Each row is a point on a tangle of strands that fork, close into loops and nearly touch. The rows are in no order.
Points whose rows are less than 59.4 apart are linked; no others are.
Z449: [  9 -12 -36   0  -9 -21 -30  17  14   3  19   4   2  25   9   9  -4   5
   8 -21 -30  -9   6  11   4  11]
Z565: [ -7  21  47  33  21  -3  32 -62 -14   4 -31  21 -30 -48   0   4  13 -50
   7  16  41 -16  31   2   9   1]
Z912: [-45 -13  35  24  23  -3  40 -43 -26  13 -18  -3  19 -55  39 -19  31 -14
 -10  19  13  -9  29 -21 -24  12]
Z368: [  0  -8 -33   1 -10 -68 -34  -9   3   3  20  -3  -9  20  17  -6  28  21
  -5 -29 -44  -2  17  16  -7  10]
Z359: [-23 -39 -15 -12 -23  33   6  46  -1  -2  30 -44  57  -4   1 -13 -14  47
  -9  19 -26  -7 -20 -36 -44   8]
Z694: [ 14  16 -33   3   6 -22 -22  -8  15   2  -2  33 -29  24   1  17  -3 -25
  13 -19   1  -1  16  39  28  -3]
Z698: [-23 -44  -9 -22 -19  46  16  52  13 -11  32 -45  50  -2   4 -17 -24  47
 -16  32 -27  -3 -32 -35 -28   3]
Z911: [ 18  32 -19  -2  -4 -61 -29 -35  -3  -8  -9  17 -49  11  -7 -10  27  -4
  -3 -27   0  18  26  38  21 -11]
Z481: [  4 -22 -38  -8 -27 -12 -39  41   6   3  28 -29  17  29   8  -2  -8  35
  -2 -28 -53 -19 -12 -16 -22  22]
Z882: [  3 -45 -29   1  -5  20 -10  42  60  -2  28  -7  21  36  30   0 -20  10
  -7 -13 -34 -13 -13   7  16  21]
Z601: [ -3  20   0  15  -3 -62 -16 -52   0  -6 -13   6 -43  -7   2 -11  37   1
  -9 -13   5  17  36  26  16 -10]
Z662: [-23 -25  10   0  14  54  29  26  22   2   8   1  29  -4  11  12 -19  -2
  -6  35  13   0 -20  -5   8  -5]
Z728: [ 24   6 -36 -12 -22 -43 -48  20 -10   0  12 -12 -11  25  -1  -4   5  26
   0 -40 -43  -3  -4  -3 -17  14]
Z704: [-12 -37  18  -9  19  62  40  33  36 -13  14  -7  23  -7  18  -1 -29   1
 -14  50   2   6 -36   1  20  -4]
Z21: [ 25  32  -9 -10 -18 -59 -37 -17 -22  -7  -1  -2 -30  13 -20 -15  25  16
  -4 -33 -10  20  11   3  -4  -5]
Z123: [ -5   4  20  11  16  33  20  -6   8   9 -14  22  -5  -9  -8  27 -10 -30
  14  18  36 -10   0  13  24  -7]
Z571: [ 35  24 -29 -23 -33 -30 -49  31 -29  -3   0 -19 -17  25 -19  -8   1  31
  -2 -41 -36   1 -13 -21 -17  10]
Z910: [ 31  29 -14 -10  -6 -11 -20   2  -7   0  -5  14 -18  22 -21  14  -8  -6
  10 -19   6   8  -4   6  10  -7]
Z906: [-44 -31  27 -11  20  76  63   9   8  -2 -12  -2  36 -32  21   0 -20  -7
  -9  57  31   1 -23 -11  -2   1]
Z556: [  3  23  45  10   1  46  32 -18 -22   3 -20 -10  13 -32 -46   8 -14 -20
  16  28  47   7  -9 -19  -6 -20]
Z122: [-40 -35  30 -21  14  79  68  20   8 -12   3 -14  40 -29   9  -8 -26   7
 -16  64  25  10 -36 -16  -6  -8]
Z533: [-27 -26   2   6  10  33  23  15   4  11   9  -1  38 -10  14   8  -5   3
   5  25   7  -6  -2  -7  -7   1]
Z640: [ 23  37  37   4 -22 -35 -13 -31 -46  -5  -6 -42  -4 -19 -50 -24  27  28
  -2 -13   8  30   3 -42 -36 -24]
Z97: [ 30   8 -53 -13 -17 -38 -48   8  14  -6   3  23 -31  38   5   0  -2  -7
   3 -44 -31  -1  10  31  12   8]
Z378: [ 26  44  19  -6 -21 -37 -26 -18 -45  -6  -3 -31 -11  -5 -43 -22  20  30
  -3 -27  -1  23  -1 -31 -28 -18]
Z715: [-52 -27  16  10  24  34  41 -10 -18  13 -10   4  41 -37  37  -6  11 -13
   5  24  15 -16  10 -15 -22  10]
Z976: [-13   9  10  19   4 -49   3 -44  -5  10  -2   2 -21 -16   9  -6  37   1
  -4  -7   2   7  31   8   1  -4]
Z380: [ 35  47  10  -8 -10 -24 -22 -18 -32  -8 -16   2 -25   8 -44   0   6  -3
   9 -25  18  19   0  -6  -6 -18]
Z889: [ 15 -24   8   1  24  42  18  33  60 -11  17  14  -7  19  17  13 -36 -14
 -10  22  -2   3 -36  21  48  -4]
Z135: [ 14  -9   7   2  23  40  13  22  46  -7   2  22 -15  19   4  27 -31 -20
  -1  20  21  -1 -22  23  50  -7]
Z696: [  6   6   9   5   5  23   7   6   1   6  -1   6   4   4 -17  22 -12 -11
  11  11  21   0  -6   4  11  -9]
Z75: [-32 -21   2  10   9   4  15   3 -13  16  12  -4  40 -19  16   0  12   9
   7  12  -2  -9  12 -12 -24   8]
Z219: [ 29  23 -41 -12  -5 -36 -35  -5   6  -7 -10  34 -41  30  -3   6   1 -22
   8 -33  -5   6  11  43  25  -2]
Z575: [ 45  44 -12 -27 -34 -37 -45  23 -44 -12 -14 -17 -22  20 -38 -17   3  30
  -6 -41 -18  15 -12 -26 -28  -2]
Z381: [ -9 -36   3 -28 -12  54  25  56  28 -23  36 -43  33  -4  -2 -23 -38  43
 -22  39 -27   3 -48 -24 -12   0]
Z125: [ 26  35   5  -7  -6  -3 -14  -4 -21  -1  -8   0  -8   7 -35   8  -2  -3
  12 -14  14  11  -8  -4   1 -16]
Z564: [-13  12  52  18  12  54  46 -27 -21   8 -31   3   7 -43 -25   9  -9 -37
  12  34  52  -6   2 -11  -2 -10]
Z440: [ -2 -16  19 -29  -5  60  38  48  18 -23  30 -34  26 -13 -19 -16 -40  34
 -22  55  -6  13 -54 -20  -4 -16]
Z414: [-16  11  54  25  22  44  48 -43 -20   9 -34  17  -7 -50   0   9  -4 -54
   8  33  51 -20  16  -8   2   3]
Z361: [ 24  32  -1 -13 -30 -72 -40 -36 -17 -10 -16  -8 -47  10 -20 -27  39  27
 -20 -35  -4  37  18   4  -3 -15]
Z64: [ 13   0 -18  -8 -11  -4 -27  23   0   3  16  -7   7  19  -9   9  -6  16
   5 -15 -19  -2  -9  -8  -5   4]
Z586: [ 32  42   0 -17 -29 -25 -34  14 -43  -5  -5 -25  -7  10 -42 -12   6  33
   0 -26 -12  12 -12 -34 -28  -8]
Z873: [ 17   4 -44  -9 -19 -60 -49   5  -2   0  12  -3 -17  27   8 -10  16  21
  -5 -43 -48  -1   9  13  -7  15]
Z445: [ 13  32  35   5  -4  26  10 -15 -28   2 -16  -7   2 -14 -49   9 -10 -14
  18  10  37  10  -9 -16  -4 -21]
Z165: [ 19  15   5   3  10  20   5  -3  21   1 -19  35 -28  18 -14  30 -20 -33
  15   6  35  -1  -6  29  43 -14]
Z780: [  4  26  34  16   9  14  18 -27 -19  11 -17   8  -3 -22 -27  12   2 -26
  18  11  35   0   9  -4   1 -11]
Z532: [-53 -24  16  13  23   4  38 -22 -27  15  -5  -8  43 -44  37 -19  28   2
   0  18   2  -8  19 -27 -36  10]
Z716: [ 33  18 -44 -18 -22 -60 -56   5  -8  -8   2  11 -35  32  -1 -14  10   8
  -5 -47 -33   8  10  23   0   9]
Z433: [-31 -38 -24  -6 -18  10  -7  40  -8   7  34 -41  63  -3  11 -13   4  48
  -1   5 -41 -13  -9 -36 -53  12]
Z691: [ -9 -22  25 -19  12  67  44  35  22 -21  21 -18  24 -13  -9  -6 -34  16
 -20  56   7  13 -45  -8   6 -16]
Z250: [-31 -29 -10   4  -3 -13  -3  17 -20  11  29 -29  52 -16   8 -15  22  36
  -1   4 -33  -9  -1 -28 -47  10]
Z343: [-38 -24   2  11   6 -23   6  -6 -21  17  18 -16  41 -21  21 -14  30  25
  -2   1 -18  -4  14 -18 -38   8]
Z104: [ 22   7  13   0  20  35  13  10  37  -6 -13  31 -26  17  -8  32 -27 -30
   4  14  32   2 -18  27  52 -13]
Z654: [ 32  27 -17 -13 -13 -35 -29  -5 -16  -6  -5  11 -24  23 -19   0   6   3
   8 -30  -5  10   6  10   4  -5]
Z446: [ 28  45   8  -1 -18 -61 -29 -47 -17 -14 -22   4 -52   6 -26 -25  34   3
 -12 -30  17  35  22  14   3 -24]
Z926: [ 21 -14 -47 -13 -36 -11 -48  48  14   0  16 -28  -2  38   7  -6 -14  32
  -6 -41 -55 -15 -19 -15 -16  30]
Z828: [ 33  28  -5  -5   2   7 -13  -4   5  -3 -17  26 -28  24 -29  21 -16 -21
  12  -9  30  10  -6  20  31 -11]
Z141: [-12  -2   5  18  23  12  21 -16  14  10 -17  35 -11  -7  13  27  -6 -36
  12  13  29 -17  17  25  26   1]
Z834: [ 30  35 -32 -14 -11 -58 -41 -18  -6 -18 -13  27 -48  25  -9  -9  17 -11
  -3 -36  -9  14  19  39  17  -4]
Z62: [ 18  23 -10 -10 -15 -17 -27  14 -24   3   8 -16   2   9 -25  -1   3  24
   4 -16 -12  -1  -6 -19 -19   1]
Z604: [-56 -28  28  -4  27  77  63  -4   0   3 -26   8  33 -33  38   0 -13 -22
  -5  53  35 -11 -10  -7   0   8]
Z835: [-29   0  33  19  24  43  42 -23  -8  11 -26  20   9 -35  15  16  -5 -41
   9  28  42 -21  12   2   8   3]
Z356: [ 40  51   7  -8 -14 -48 -23 -37 -29 -16 -24  10 -41  10 -38 -16  18  -1
  -2 -31  14  29  10   9   3 -20]
Z120: [-22   6  52  34  27  -4  40 -69 -17   9 -31  14 -25 -57  21  -6  19 -49
  -8  20  36 -18  37 -11  -1   9]
Z516: [ -4 -42 -30   1 -10  16 -14  43  36   5  26 -13  29  30  21   2 -17  17
  -2  -9 -33 -14 -13  -5  -3  19]
Z270: [-17  -8  -6  17   4 -57  -6 -22  -3  10  13  -2  -2  -7  19  -8  36  13
  -5 -13 -19   1  28  12  -7   3]
Z354: [  4 -43   1   0  23  43  16  41  67 -12  24   7   7  24  34   4 -34 -10
 -10  17 -15  -2 -26  17  36   7]
Z849: [-50 -17  30   7  29  63  54 -14  -3   9 -27  19  25 -35  37   9 -11 -34
   1  41  40 -19   2  -5   1  11]
Z489: [ -8 -22 -42   6  -2 -46 -28   4  16   5  20   7   1  24  26   3  12   8
   6 -26 -43 -13  20  20  -1  17]
Z145: [ -5  -2 -15   4 -10 -66 -27 -20  -7   5  14  -7 -13   7   9 -11  38  28
 -10 -20 -29   7  19   8 -10   4]
Z74: [  8  -2 -10  -2  -7  14  -7  21   1   5  11  -2  10  12 -10  16 -14   9
   8   0  -1  -1 -13  -7   3  -3]
Z568: [-10 -12 -16  14  21   3   8  -4  33   8  -6  38 -14  11  28  29 -11 -38
  14   3  11 -21  20  38  37   9]
Z176: [  9 -11 -34   4  13  -9 -13   2  36   5   3  36 -18  31  19  26 -12 -27
  11 -14  -5 -14  14  39  39   7]
Z931: [-37  -3  45  30  28  -4  41 -59 -21  11 -28   6  -6 -57  43 -18  30 -36
 -12  19  26 -16  35 -18 -12  12]
Z175: [ -4 -50 -17   7  11  30   7  39  69  -1  22   6  22  34  43   7 -25  -5
  -7  -2 -22  -9 -11  19  28  14]
Z520: [ -8 -38 -34   0 -13  -5 -21  33  18   8  29 -20  34  22  20   1  -5  25
   5 -14 -46 -16  -2 -12 -20  17]
Z633: [  1  23  37  25  19   7  26 -45 -12   9 -29  19 -22 -32 -15  12   6 -42
  15  13  40 -11  19   7  10  -7]

A fork is a point with three links, a tip a point with one. Leave the first point through the second and follow the links. Name the first fork or tip that comes.
Z380, Z356 | Z910
Z889, Z354 | Z926
Z780, Z445 | Z122
Z568, Z141 | Z64

How many points has the smallest loop of links through each point below? Write - if it is on no loop.
Z62 | 10
Z356 | 8
Z696 | 15
Z704 | 12
Z716 | 11
Z135 | -
Z532 | -

A tip is a point with one link. Name the tips that can be reached along the links from each point below, in the order of the rows.
Z889 | Z926
Z556 | Z122, Z715
Z834 | Z640
